A landscape with many valleys, sampled at points; each row gives a point and its height.
A ball rolls from a point to whichever of its 3 nearest points has the largest drop for the distance, and stops where none of them is lower. Distance is the straight distance between rows; heights are no part of it.
j492 h=8.22: [104 110 113 104 88 103 93 92 87 93 90 74 89 79 72 99 117 84 102 123 141 113]
j962 h=4.46: [123 90 101 111 106 67 75 88 71 86 108 69 86 91 77 99 111 97 105 132 130 126]
j925 h=6.45: [98 122 121 89 82 98 115 68 89 102 107 88 74 106 94 74 122 99 134 108 118 93]
j705 h=2.68: [108 99 102 104 114 129 84 116 101 108 111 117 102 110 111 122 97 84 95 106 78 103]
j493 h=6.36: [106 90 90 109 94 80 98 95 113 113 90 120 105 96 72 101 97 112 98 111 107 111]
j404 h=7.64: [80 131 113 111 106 129 89 92 95 128 89 95 97 75 90 90 105 96 99 93 120 87]
j738 h=2.82: [106 87 100 86 108 108 107 107 104 101 105 100 105 118 94 132 94 99 107 87 83 112]
j265 h=8.54: [116 106 112 99 85 56 107 79 78 104 89 77 90 85 96 84 111 122 99 109 119 107]
j412 h=2.26: [134 69 97 122 106 111 77 123 81 118 97 93 107 87 124 110 83 91 96 117 97 119]
j10 h=7.76: [64 99 80 79 100 88 134 71 119 101 108 112 110 103 99 85 99 120 117 91 124 90]
j668 h=7.86: [70 107 75 83 112 87 125 90 122 89 94 97 98 117 118 103 89 113 99 104 100 100]
j216 h=3.67: [91 112 132 105 91 95 136 88 94 100 95 99 91 86 84 80 100 105 118 95 129 105]
j609 h=1.72: [116 117 106 109 93 72 78 100 65 71 105 56 86 90 78 103 110 96 115 125 115 108]
j741 h=4.80: [117 97 102 97 94 92 82 91 91 103 96 73 77 82 107 96 104 96 94 131 101 113]
j698 h=4.17: [137 98 102 116 80 70 107 69 74 92 97 98 76 116 109 76 115 113 123 116 98 111]
j383 h=4.16: [113 89 80 123 106 115 105 122 92 83 109 131 134 89 105 103 99 97 76 73 65 77]
j901 h=4.19: [95 115 87 95 96 128 101 121 113 116 102 114 95 102 112 97 103 92 96 111 85 95]
j343 h=3.68: [108 84 97 106 105 130 85 108 88 95 117 128 122 116 107 116 103 101 92 86 77 82]
j886 h=2.06: [112 93 110 103 113 122 59 109 72 119 105 119 113 116 113 130 94 92 101 93 88 106]
j206 h=3.64: [81 99 86 85 100 71 106 98 120 105 93 90 93 124 119 98 96 95 127 96 119 104]
j522 h=5.81: [114 104 104 88 85 77 127 83 89 109 102 104 84 100 104 81 125 112 122 106 113 104]
j240 h=6.31: [83 121 86 88 89 127 113 97 122 77 110 103 103 106 98 104 105 115 73 96 81 84]
j545 h=5.83: [121 90 116 106 106 71 103 92 88 87 103 78 77 104 123 112 99 88 103 109 90 123]
j332 h=6.39: [107 114 108 92 88 95 116 92 102 113 92 100 84 85 127 87 118 104 99 102 110 105]
j250 h=2.86: [103 110 114 88 117 106 73 103 102 103 105 90 110 131 110 138 104 86 105 90 86 115]
j824 h=7.78: [72 115 76 79 103 95 128 95 119 96 108 96 99 116 121 101 88 101 89 102 108 100]
j610 h=0.42: [65 111 114 109 95 103 126 105 118 74 92 102 90 106 58 99 91 95 123 102 121 116]
j971 h=6.58: [105 102 107 110 93 42 90 75 58 82 87 70 80 103 101 83 100 93 127 121 109 111]
j663 h=5.78: [84 123 106 89 98 99 115 91 109 120 80 102 88 96 107 89 98 104 115 90 128 103]
j516 h=3.21: [108 94 92 94 100 131 85 128 90 96 106 120 107 107 112 121 103 99 86 101 86 98]
j43 h=4.64: [105 94 83 97 97 115 96 107 116 111 106 113 101 104 91 101 101 96 82 104 94 95]
j531 h=3.84: [100 91 93 96 102 95 106 122 131 73 92 98 122 81 99 98 91 86 56 66 94 69]
j601 h=3.76: [98 85 93 125 92 135 94 110 87 106 115 126 104 97 94 83 111 99 83 103 88 93]
j35 h=3.30: [87 121 99 96 84 115 98 89 111 105 109 121 112 99 56 97 106 103 98 91 108 82]
j338 h=3.47: [74 110 99 98 99 105 110 95 113 88 91 115 96 126 53 103 100 109 117 98 115 104]
j284 h=7.01: [106 115 116 118 95 86 87 87 82 103 93 73 81 82 86 93 112 98 105 126 122 112]
j85 h=5.40: [78 119 116 92 108 104 123 83 103 125 109 104 108 83 92 89 107 119 121 87 141 90]
j167 h=3.61: [99 83 88 100 114 62 98 96 102 100 94 78 81 116 122 85 89 89 129 107 106 117]
j539 h=5.80: [107 89 99 109 96 68 78 78 85 98 100 82 87 98 73 106 101 95 125 127 125 118]
j689 h=4.38: [80 99 101 96 89 69 114 87 100 108 109 111 86 126 104 82 112 100 134 101 125 103]
j526 h=1.49: [72 88 99 121 106 75 77 90 112 94 77 89 80 114 80 96 96 84 141 107 120 106]
j445 h=2.33: [57 112 112 104 94 98 121 101 115 88 83 96 86 105 76 94 86 94 131 98 125 109]
j784 h=4.77: [128 93 108 86 112 88 93 106 86 100 89 91 130 111 100 132 77 94 86 61 74 104]
j360 h=6.35: [72 135 95 89 95 104 105 100 112 126 109 97 89 95 109 81 109 98 87 102 92 96]
j798 h=4.76: [101 114 82 102 92 102 121 111 125 110 99 132 119 84 79 90 96 111 73 80 100 78]
j550 h=4.90: [108 92 112 79 110 118 100 97 100 72 123 117 135 90 96 110 97 107 69 85 88 69]
j187 h=7.29: [76 106 79 97 99 102 104 93 129 87 103 92 94 123 109 102 92 96 107 105 93 109]
j518 h=6.46: [111 102 96 108 92 65 108 84 100 114 96 91 81 103 115 85 112 107 121 105 115 109]
j569 h=3.20: [103 103 78 106 84 110 107 105 115 108 101 122 121 90 84 91 95 111 74 78 85 76]
j831 h=7.02: [74 117 89 80 105 106 128 87 119 88 105 100 107 101 110 96 92 128 73 92 97 83]
j979 h=4.47: [117 99 115 95 106 73 106 107 91 93 91 89 88 106 132 108 91 97 120 107 91 113]
j488 h=5.91: [127 87 99 114 100 84 72 89 86 106 99 84 86 85 92 92 116 111 91 126 105 120]
j972 h=5.86: [90 106 87 94 93 103 92 85 119 114 100 93 82 108 84 105 98 104 107 107 92 110]
j902 h=3.77: [96 90 80 98 95 103 118 120 121 82 118 104 132 87 110 84 103 95 59 67 93 58]
j275 h=3.54: [82 77 104 113 98 69 80 89 99 95 88 76 83 120 79 97 93 90 122 112 122 116]
j441 h=1.23: [112 89 77 109 90 103 101 114 115 99 90 124 123 89 93 90 88 113 72 82 82 85]
j565 h=1.64: [78 111 106 93 104 132 80 123 99 89 98 105 118 111 135 115 110 92 77 83 83 92]
j158 h=2.92: [94 90 106 105 97 58 106 101 93 99 82 91 87 127 101 74 91 93 136 103 118 98]
j646 h=7.87: [78 105 123 111 110 64 102 94 84 100 76 89 88 97 92 83 105 104 127 111 124 110]
j654 h=5.17: [90 97 107 104 103 64 75 86 79 75 97 84 82 105 73 89 106 96 131 117 125 113]
j80 h=3.81: [111 78 102 117 103 111 93 127 76 107 82 110 124 82 115 102 70 88 86 85 80 106]
j593 h=7.17: [114 89 105 108 92 59 92 90 82 84 87 71 76 102 115 79 95 95 110 127 102 122]
j909 h=2.47: [113 96 108 96 108 112 76 111 97 99 108 110 111 120 107 130 100 92 104 95 76 110]
j504 h=5.87: [87 95 91 105 99 92 87 91 99 112 89 97 86 102 86 107 97 96 105 117 104 115]
j753 h=5.01: [63 113 97 101 107 81 113 88 106 118 91 94 93 102 87 84 105 105 120 90 131 99]
j118 h=3.16: [88 114 92 90 101 119 101 125 111 90 110 99 116 96 118 110 104 102 89 108 89 101]
j49 h=5.19: [104 101 88 104 98 110 84 96 110 107 103 98 84 101 102 98 109 96 106 109 104 110]
j725 h=1.89: [138 93 100 119 88 73 109 68 64 81 105 87 86 123 111 89 96 122 130 124 87 111]
j113 h=3.18: [122 89 105 75 112 113 86 103 95 98 108 98 114 121 91 142 91 92 100 79 84 105]
j694 h=6.80: [79 109 86 94 91 100 105 101 133 102 99 113 93 104 110 108 105 101 94 100 91 94]
j220 h=4.37: [111 76 95 110 104 119 93 120 88 108 86 117 131 99 112 110 92 95 86 72 81 83]
j706 h=5.43: [100 117 96 95 86 112 97 107 100 125 93 88 84 85 114 87 113 98 89 116 100 104]
j793 h=5.61: [123 110 101 112 84 53 94 78 60 79 89 62 80 94 107 93 102 103 107 115 110 115]
j119 h=3.79: [104 86 85 89 91 129 99 108 110 103 122 118 105 105 104 127 96 106 99 95 87 85]
j173 h=4.61: [97 98 109 74 120 117 81 89 100 84 103 110 135 109 104 138 98 101 88 95 75 83]
j374 h=4.34: [106 94 104 101 94 119 92 105 112 115 99 97 84 91 116 86 108 99 93 110 99 111]
j54 h=2.02: [81 117 91 90 112 120 114 115 107 93 109 94 127 99 125 103 109 124 79 93 94 93]
j373 h=7.28: [112 104 107 104 87 107 80 94 81 103 85 84 87 86 83 93 115 90 101 123 118 107]
j857 h=7.22: [134 103 115 97 95 89 111 99 77 105 82 81 93 82 142 91 112 102 109 116 100 117]
j656 h=6.23: [74 135 80 90 99 110 115 96 121 94 107 109 95 98 104 91 99 119 76 87 106 78]
j345 h=3.44: [125 86 98 53 112 106 71 82 90 111 97 86 132 128 98 132 101 97 103 82 69 99]
j479 h=7.88: [118 117 118 113 89 81 98 77 78 110 86 76 97 92 103 83 117 102 109 109 129 94]
j29 h=1.29: [113 78 97 119 93 139 88 115 86 110 106 113 107 90 109 97 99 104 75 117 89 110]
j684 h=4.31: [97 103 81 102 110 137 108 112 110 90 110 119 109 102 102 73 116 108 69 73 75 77]
j331 h=4.06: [130 87 111 103 91 52 110 81 66 84 109 94 73 124 113 75 92 104 137 117 84 112]
j532 h=6.42: [103 86 93 110 112 85 81 87 98 108 97 101 88 108 84 102 108 100 111 122 107 119]
j12 h=2.23: [102 108 111 91 107 102 78 120 95 96 107 94 95 107 131 126 95 89 105 103 93 112]
j301 h=5.62: [111 93 100 89 101 116 97 116 99 77 122 137 126 97 107 116 97 99 68 87 72 73]
j244 h=5.52: [118 103 115 92 95 99 118 109 92 111 105 102 86 87 134 92 103 98 112 114 106 108]
j603 h=6.96: [86 107 88 90 95 83 140 91 111 115 114 104 109 109 108 82 117 121 117 98 123 90]
j948 h=4.40: [108 103 112 113 91 89 87 99 104 106 99 82 83 90 113 92 117 97 100 129 95 117]
j661 h=4.62: [120 87 96 82 113 106 80 95 86 112 96 104 138 98 113 127 87 88 92 63 74 90]
j52 h=6.40: [87 115 93 85 94 96 121 94 124 105 104 106 97 96 119 79 105 112 108 102 116 94]
j226 h=6.93: [120 94 118 92 113 102 96 102 98 98 104 83 81 107 115 124 97 79 111 113 87 130]
j105 h=1.31: [111 97 99 80 113 121 51 97 88 106 101 98 122 113 120 121 107 92 98 100 89 95]
j891 h=5.11: [113 78 111 93 110 62 113 106 91 97 99 86 64 108 133 89 103 90 118 107 103 121]
j108 h=3.75: [112 91 104 97 105 96 112 129 116 81 79 98 119 80 101 119 78 89 73 69 75 89]
j672 h=4.52: [99 115 100 103 96 104 104 115 99 116 101 91 87 101 134 102 101 101 102 112 99 109]
j442 h=2.98: [118 96 103 117 90 117 78 108 99 96 101 96 82 90 108 99 107 97 94 123 97 118]
j644 h=1.91: [109 84 68 123 89 136 108 109 106 104 101 130 120 94 97 80 102 106 74 76 76 79]
j276 h=7.43: [92 115 99 109 90 134 89 95 101 121 96 109 91 82 91 69 109 100 90 109 116 76]
j308 h=5.36: [103 105 79 87 91 120 102 103 123 93 118 116 109 103 87 102 104 106 78 95 83 88]
j325 h=5.24: [136 75 105 107 110 106 75 119 68 125 86 95 122 86 115 125 82 85 96 90 76 97]
j77 h=1.32: [105 90 94 96 100 98 113 117 125 76 101 114 134 78 105 100 100 105 54 76 87 71]
j830 h=8.33: [82 113 121 102 95 111 94 80 94 101 90 83 93 86 70 89 105 101 103 114 132 110]
j227 h=6.76: [101 123 125 112 109 119 141 95 97 97 89 72 78 60 81 94 87 96 115 100 141 84]
j720 h=4.43: [127 92 103 115 88 97 83 114 83 90 96 85 80 88 117 95 115 88 95 134 96 128]
j606 h=1.24: [76 105 100 83 112 105 109 100 109 76 99 94 121 115 110 122 91 102 100 102 85 103]
j298 h=3.28: [78 112 110 80 108 121 90 95 108 72 118 105 122 113 109 109 106 111 70 92 72 82]
j177 h=3.45: [113 88 97 84 109 102 110 107 121 73 103 105 137 96 89 115 96 112 73 85 82 82]
j939 h=4.63: [104 91 72 90 89 101 113 100 112 98 107 124 108 92 87 110 91 111 82 83 80 84]
j903 h=5.71: [93 97 87 114 83 132 97 108 110 123 107 128 98 96 79 79 111 108 80 89 88 89]
j356 h=6.89: [96 122 139 90 93 104 130 72 102 97 112 109 97 94 88 85 116 95 149 105 133 80]
j155 h=5.89: [105 98 100 90 102 75 111 110 114 104 97 96 98 104 136 102 110 100 107 100 102 118]
j124 h=3.13: [99 94 79 132 92 114 109 125 103 95 89 118 111 86 107 93 85 98 74 80 69 84]
j670 h=4.97: [101 93 83 105 99 147 101 111 108 97 121 123 112 109 103 87 105 100 76 95 82 86]
j443 h=1.86: [109 109 108 86 105 102 52 110 74 110 97 110 101 113 141 126 120 83 96 95 90 93]
j288 h=7.19: [90 114 99 75 110 121 122 101 131 65 107 101 114 102 94 96 98 111 71 106 77 84]
j304 h=7.12: [90 99 106 117 95 98 90 92 103 107 96 103 97 92 63 105 105 100 115 116 117 111]
j247 h=5.15: [110 77 102 99 118 71 87 108 90 91 106 65 75 110 115 96 94 82 126 108 91 123]
j181 h=4.96: [131 83 102 101 106 98 87 112 89 113 92 90 115 106 106 131 73 92 91 76 75 120]
j667 h=5.08: [91 121 131 112 97 110 110 98 97 112 81 96 88 71 83 90 98 100 115 97 137 97]
j557 h=5.21: [66 102 101 90 100 80 133 87 107 109 106 111 91 110 93 85 102 108 137 86 126 91]
j11 h=6.86: [122 87 99 106 85 95 71 95 68 105 96 81 87 75 77 98 110 108 85 127 123 99]
j749 h=5.41: [102 114 77 102 97 130 98 100 117 88 122 120 107 98 98 82 109 100 72 91 88 71]
j578 h=5.96: [99 81 106 93 110 126 109 105 103 66 115 117 136 88 103 87 110 111 68 90 90 75]
j977 h=8.50: [63 109 82 89 111 90 138 80 125 92 91 97 105 110 122 91 92 124 108 89 113 88]
j559 h=3.17: [122 90 97 107 104 101 83 109 99 101 111 103 88 99 107 120 94 90 105 131 89 125]
j861 h=4.39: [94 96 84 110 92 79 106 86 116 101 94 120 117 100 63 112 96 105 102 87 99 95]
j161 h=5.84: [93 108 98 79 102 85 121 93 105 108 103 106 96 110 133 95 94 108 108 103 106 99]
j804 h=4.51: [127 101 104 107 87 75 78 94 84 83 106 61 75 87 103 95 113 98 98 131 110 113]
j556 h=6.28: [78 119 117 120 88 135 107 97 110 103 106 104 105 76 58 88 99 96 113 101 127 89]
j966 h=4.65: [87 102 123 90 112 123 101 95 118 60 122 112 130 109 103 99 100 111 65 98 76 70]
j943 h=6.94: [102 113 131 101 93 115 134 60 97 115 101 106 91 80 84 93 109 106 128 103 135 83]
j600 h=3.72: [111 77 82 109 113 73 95 107 101 118 93 99 98 101 76 114 72 103 103 109 82 126]
j538 h=4.15: [112 112 110 114 86 62 87 90 71 77 91 58 81 94 92 95 110 97 115 105 118 105]
j848 h=6.01: [129 99 111 113 97 73 99 106 77 96 84 76 79 94 121 102 106 98 108 118 93 114]
j191 h=4.75: [94 109 110 88 106 83 101 105 100 102 91 79 79 97 124 85 111 93 115 117 103 121]
j114 h=5.22: [122 75 108 99 102 50 113 93 77 88 94 82 71 111 121 94 86 101 118 107 94 119]
j945 h=3.69: [116 71 98 106 98 113 100 114 89 110 102 116 117 94 101 118 93 97 92 104 82 102]
j86 h=3.27: [120 93 110 106 98 127 85 116 89 110 105 104 88 98 122 95 121 77 79 117 91 107]
j377 h=4.67: [79 109 119 88 96 95 125 81 93 113 102 113 91 94 83 82 98 107 132 98 139 105]
j877 h=6.34: [90 88 98 109 116 60 75 100 106 87 95 69 59 117 98 91 94 94 131 116 104 126]
j735 h=3.39: [100 99 107 83 114 97 96 99 96 88 108 83 103 124 130 130 91 88 116 97 93 120]
j530 h=4.05: [120 84 102 109 99 109 104 130 99 96 101 116 128 96 104 107 80 97 87 89 76 89]
j588 h=4.12: [105 95 92 90 101 103 97 102 111 97 101 106 90 111 104 113 94 91 113 117 83 121]
j484 h=5.85: [102 103 106 85 100 114 136 112 97 116 116 103 98 100 142 86 110 106 101 88 108 107]
j621 h=5.20: [71 131 86 96 106 118 107 99 114 119 107 108 99 104 102 81 104 121 75 81 104 93]
j209 h=5.12: [98 97 120 93 98 75 126 81 92 114 103 105 93 110 100 71 116 108 135 94 132 97]
j56 h=6.78: [86 121 110 100 99 108 88 98 99 125 82 96 81 73 108 84 105 101 107 103 118 94]
j427 h=3.06: [79 108 90 96 103 141 108 111 111 80 118 113 118 104 102 86 105 110 66 83 72 66]
j109 h=5.92: [102 119 102 106 104 91 90 84 95 112 90 97 84 95 110 87 104 100 110 113 114 106]
j907 h=1.84: [83 93 100 99 90 49 109 98 100 103 94 91 84 119 115 87 91 84 134 105 122 104]
j681 h=4.72: [113 81 91 117 118 75 92 114 90 114 97 79 93 97 86 111 73 85 97 101 77 128]
j357 h=5.14: [106 94 77 98 91 108 111 101 135 93 117 126 119 91 87 86 105 118 61 83 88 62]
j549 h=6.37: [94 106 82 88 94 86 106 87 122 91 112 115 114 103 62 104 105 105 77 92 109 85]
j799 h=4.26: [104 87 97 96 102 101 110 126 110 93 107 111 122 98 105 121 79 93 67 70 78 77]
j333 h=3.33: [98 93 106 102 97 52 121 80 86 106 88 97 81 122 102 76 104 103 137 110 132 106]
j180 h=5.54: [83 107 106 112 90 106 101 89 106 102 89 109 108 106 61 108 90 101 113 100 118 110]
j712 h=5.82: [72 124 99 105 100 90 104 84 116 116 91 103 92 101 90 104 108 98 103 107 100 103]
j376 h=4.89: [60 133 92 97 102 101 115 92 124 102 95 107 105 101 80 98 103 107 104 94 116 94]
j726 h=6.20: [98 102 98 104 92 118 82 95 97 110 92 99 96 83 87 82 114 102 97 115 106 101]
j509 h=6.77: [85 107 122 116 107 112 111 97 102 96 82 85 81 81 65 89 93 90 119 108 129 117]
j756 h=5.35: [107 90 83 114 90 123 88 96 105 122 96 118 97 84 79 81 103 99 88 103 100 89]
j642 h=3.98: [76 102 109 112 100 100 115 96 101 93 95 111 97 102 57 103 103 92 128 106 115 115]
j878 h=5.03: [101 89 74 109 102 112 125 116 109 87 107 120 123 95 106 81 92 97 67 73 89 56]
j666 h=0.89: [95 109 98 107 89 106 108 91 120 112 103 118 108 98 73 104 101 106 93 102 98 91]
j88 h=3.71: [98 94 91 112 85 117 98 94 100 109 100 125 108 85 68 94 96 116 90 94 100 91]
j921 h=1.46: [116 105 122 103 101 103 88 125 84 104 89 94 90 90 143 110 112 93 97 109 94 119]
j274 h=3.29: [72 106 104 96 117 146 106 120 91 87 111 104 110 108 130 88 106 110 64 74 95 81]
j127 h=6.04: [63 129 83 87 98 92 112 89 140 88 97 97 94 108 96 100 104 106 83 96 99 85]
j589 h=7.16: [101 85 110 105 95 62 100 80 76 95 87 78 75 102 105 79 114 95 117 104 116 112]
j207 h=5.27: [79 96 87 90 107 78 96 85 127 95 97 95 79 121 73 103 98 99 116 109 94 109]
j801 h=6.67: [101 116 103 113 89 144 92 101 103 106 92 94 97 87 57 94 94 104 109 108 120 96]
j483 h=4.11: [100 88 93 110 96 136 104 117 88 100 109 117 125 106 101 109 98 97 84 84 81 85]
j969 h=6.33: [87 90 96 109 95 91 94 95 105 99 87 114 90 106 54 100 101 97 128 108 125 122]
j403 h=5.70: [108 85 72 92 99 82 126 99 124 97 100 114 108 88 77 106 89 111 78 97 88 72]
j604 h=4.35: [97 84 90 101 114 89 92 99 120 100 98 87 81 120 99 113 92 89 118 115 90 117]
j540 h=5.16: [93 119 91 94 101 94 123 117 109 110 107 102 99 98 133 97 108 96 97 104 109 108]
j141 h=0.58: [127 67 97 131 100 102 90 112 90 117 90 103 104 78 108 103 87 104 86 128 96 106]
j66 h=4.50: [115 86 97 97 110 106 94 113 93 96 100 103 124 89 104 128 86 100 93 76 75 91]
j130 h=6.02: [89 118 124 107 90 88 94 96 97 116 88 91 79 76 88 94 108 95 106 105 128 105]
j931 h=1.69: [125 91 116 87 102 110 71 106 76 114 110 105 127 109 108 125 100 95 99 82 86 97]
j334 h=1.66: [80 121 97 96 106 136 105 119 117 82 110 100 115 109 112 88 103 119 60 78 78 74]
j629 h=4.49: [122 88 105 74 113 110 115 111 100 90 106 107 132 106 92 138 78 95 83 70 72 88]
j820 h=3.46: [120 72 103 103 102 115 71 115 73 109 105 104 103 100 103 117 109 92 102 106 93 120]
j586 h=3.22: [74 103 92 91 104 148 98 118 95 89 115 105 121 109 114 100 103 101 73 84 80 84]
j40 h=2.14: [110 78 78 97 109 98 111 99 121 91 111 106 105 120 88 111 96 102 102 105 87 98]
j106 h=2.99: [118 103 118 96 104 91 91 120 78 98 95 95 98 106 143 113 97 91 102 98 93 116]
j236 h=4.88: [118 97 110 104 111 101 84 125 86 107 79 98 127 106 108 128 70 83 89 66 75 98]
j744 h=1.08: [93 112 132 104 99 86 120 81 78 84 95 76 92 84 86 97 102 106 116 101 137 103]
j702 h=6.41: [114 113 120 92 86 86 112 72 95 119 104 108 93 88 92 88 118 116 122 97 130 89]
j481 h=6.32: [90 129 107 91 105 112 113 78 102 133 112 118 98 78 108 80 116 121 100 77 126 76]
j285 h=5.04: [80 104 85 100 108 75 111 106 103 97 92 83 79 121 117 108 81 92 120 100 106 102]
j790 h=2.30: [85 115 102 90 109 130 83 116 99 76 115 112 118 112 122 116 103 93 77 94 83 87]
j908 h=3.19: [106 83 81 120 98 119 86 115 84 113 93 119 115 87 112 109 79 96 83 96 85 92]
j150 h=5.98: [73 111 100 73 92 95 126 83 114 101 106 116 104 121 85 81 109 107 130 100 136 88]
j812 h=3.40: [116 106 113 98 91 101 93 110 96 106 97 86 80 91 121 98 112 88 98 122 101 119]
j513 h=0.67: [95 105 76 107 103 86 110 110 123 104 93 103 112 95 88 105 85 82 79 81 79 92]
j491 h=5.75: [116 92 117 100 84 68 112 61 56 102 105 89 90 106 90 68 106 111 139 112 112 97]
j193 h=7.23: [102 93 90 118 98 73 97 90 92 104 102 104 92 114 63 102 99 107 116 112 107 112]
j529 h=3.78: [72 110 97 103 97 75 87 91 116 104 90 91 81 119 85 97 109 88 123 104 124 109]
j84 h=2.72: [95 104 100 91 119 102 98 113 106 88 102 89 103 123 128 119 89 91 112 95 90 119]
j870 h=4.18: [112 93 105 83 108 104 105 114 97 79 113 109 139 100 100 117 89 101 73 68 74 81]
j198 h=0.74: [90 104 106 79 109 114 73 116 90 98 98 95 114 112 135 132 98 92 95 86 87 92]
j46 h=4.98: [94 116 106 110 94 127 92 92 112 117 98 108 113 88 61 86 103 107 100 101 113 91]
j758 h=5.90: [107 85 84 108 102 131 114 104 108 82 115 121 124 98 101 97 99 118 67 77 86 63]
j928 h=3.42: [116 81 86 106 109 88 93 99 111 111 106 95 87 119 91 112 88 98 112 117 85 119]
j722 h=2.83: [116 84 105 98 115 110 95 112 86 97 110 110 109 114 92 132 85 97 101 87 71 115]
j157 h=6.57: [86 110 96 108 99 140 91 90 97 111 109 116 110 79 59 83 122 104 93 85 104 80]
j305 h=7.79: [76 115 130 120 112 115 116 88 124 106 88 84 87 85 70 93 92 91 110 104 122 107]
j923 h=1.63: [99 83 94 91 96 44 117 97 93 99 98 93 78 120 120 69 111 94 130 103 114 107]
j514 h=3.38: [119 92 96 105 108 91 102 119 107 89 86 87 105 90 100 110 71 89 81 74 69 92]
j294 h=0.99: [106 104 114 92 102 120 80 127 87 98 91 99 93 91 120 112 112 84 100 105 102 112]
j571 h=1.79: [112 94 104 104 98 124 86 115 107 105 103 99 89 100 109 113 110 94 93 120 82 108]
j968 h=3.63: [80 118 87 86 105 126 120 106 106 113 114 104 107 88 130 82 108 124 73 85 96 93]
j182 h=6.38: [66 121 78 96 91 132 104 111 121 107 107 111 107 108 111 83 101 120 62 89 94 74]
j885 h=6.19: [109 74 93 101 108 71 80 86 98 95 107 89 80 100 85 97 96 104 120 124 104 133]
j426 h=2.17: [95 97 101 79 116 112 107 98 109 84 116 94 112 113 108 130 97 94 97 105 82 94]
j983 h=2.57: [113 91 78 121 97 79 106 108 117 103 91 101 102 87 90 117 79 89 87 84 70 102]
j797 h=2.29: [118 78 84 113 90 100 99 110 98 121 92 101 106 89 101 101 77 107 87 101 88 99]
j95 h=4.24: [116 81 111 112 95 127 75 111 77 103 106 120 103 101 117 115 116 97 98 105 83 100]
j721 h=8.02: [71 121 117 115 87 93 97 93 108 103 74 84 81 95 80 89 101 92 124 109 135 118]
j268 h=6.63: [90 111 90 100 87 108 79 89 105 115 107 113 85 97 73 94 96 97 100 118 103 103]
j475 h=4.33: [109 94 95 109 101 109 96 116 86 102 102 121 141 102 114 121 88 99 97 80 78 84]
j613 h=1.36: [97 108 107 101 95 116 99 125 81 101 90 108 106 96 139 104 108 90 87 101 100 110]
j986 h=6.79: [133 76 89 117 108 72 74 84 84 103 104 84 109 90 79 100 94 107 97 125 117 108]
j833 h=2.67: [122 82 125 100 110 110 67 110 76 102 107 107 107 103 111 132 99 87 113 98 95 116]
j915 h=3.99: [54 130 108 105 98 96 120 91 117 106 84 114 91 111 79 93 101 103 111 88 125 96]
j519 h=2.22: [132 71 98 123 107 88 89 108 98 114 99 93 98 93 88 110 82 103 95 115 97 115]
j392 h=4.01: [120 81 98 98 102 113 93 108 109 115 104 112 104 94 94 115 90 92 97 101 80 110]
j378 h=4.95: [94 95 119 110 98 87 102 82 96 84 88 71 84 93 74 93 100 97 128 114 129 123]
j872 h=4.94: [125 80 90 101 114 93 87 95 102 90 109 90 72 107 96 96 90 88 105 119 92 135]
j844 h=6.62: [89 117 109 67 94 86 122 76 103 106 118 110 92 104 99 68 120 99 124 92 130 84]
j444 h=4.08: [90 104 100 80 111 128 92 98 116 69 114 99 132 113 101 118 101 112 88 85 81 84]

Where does a ball stop that starts at each point below?
j712 => j610
j288 => j198
j483 => j571
j301 => j571
j603 => j923
j799 => j513
j848 => j294
j589 => j923
j150 => j923
j545 => j294
j830 => j744
j481 => j744
j155 => j294
j10 => j923
j127 => j610
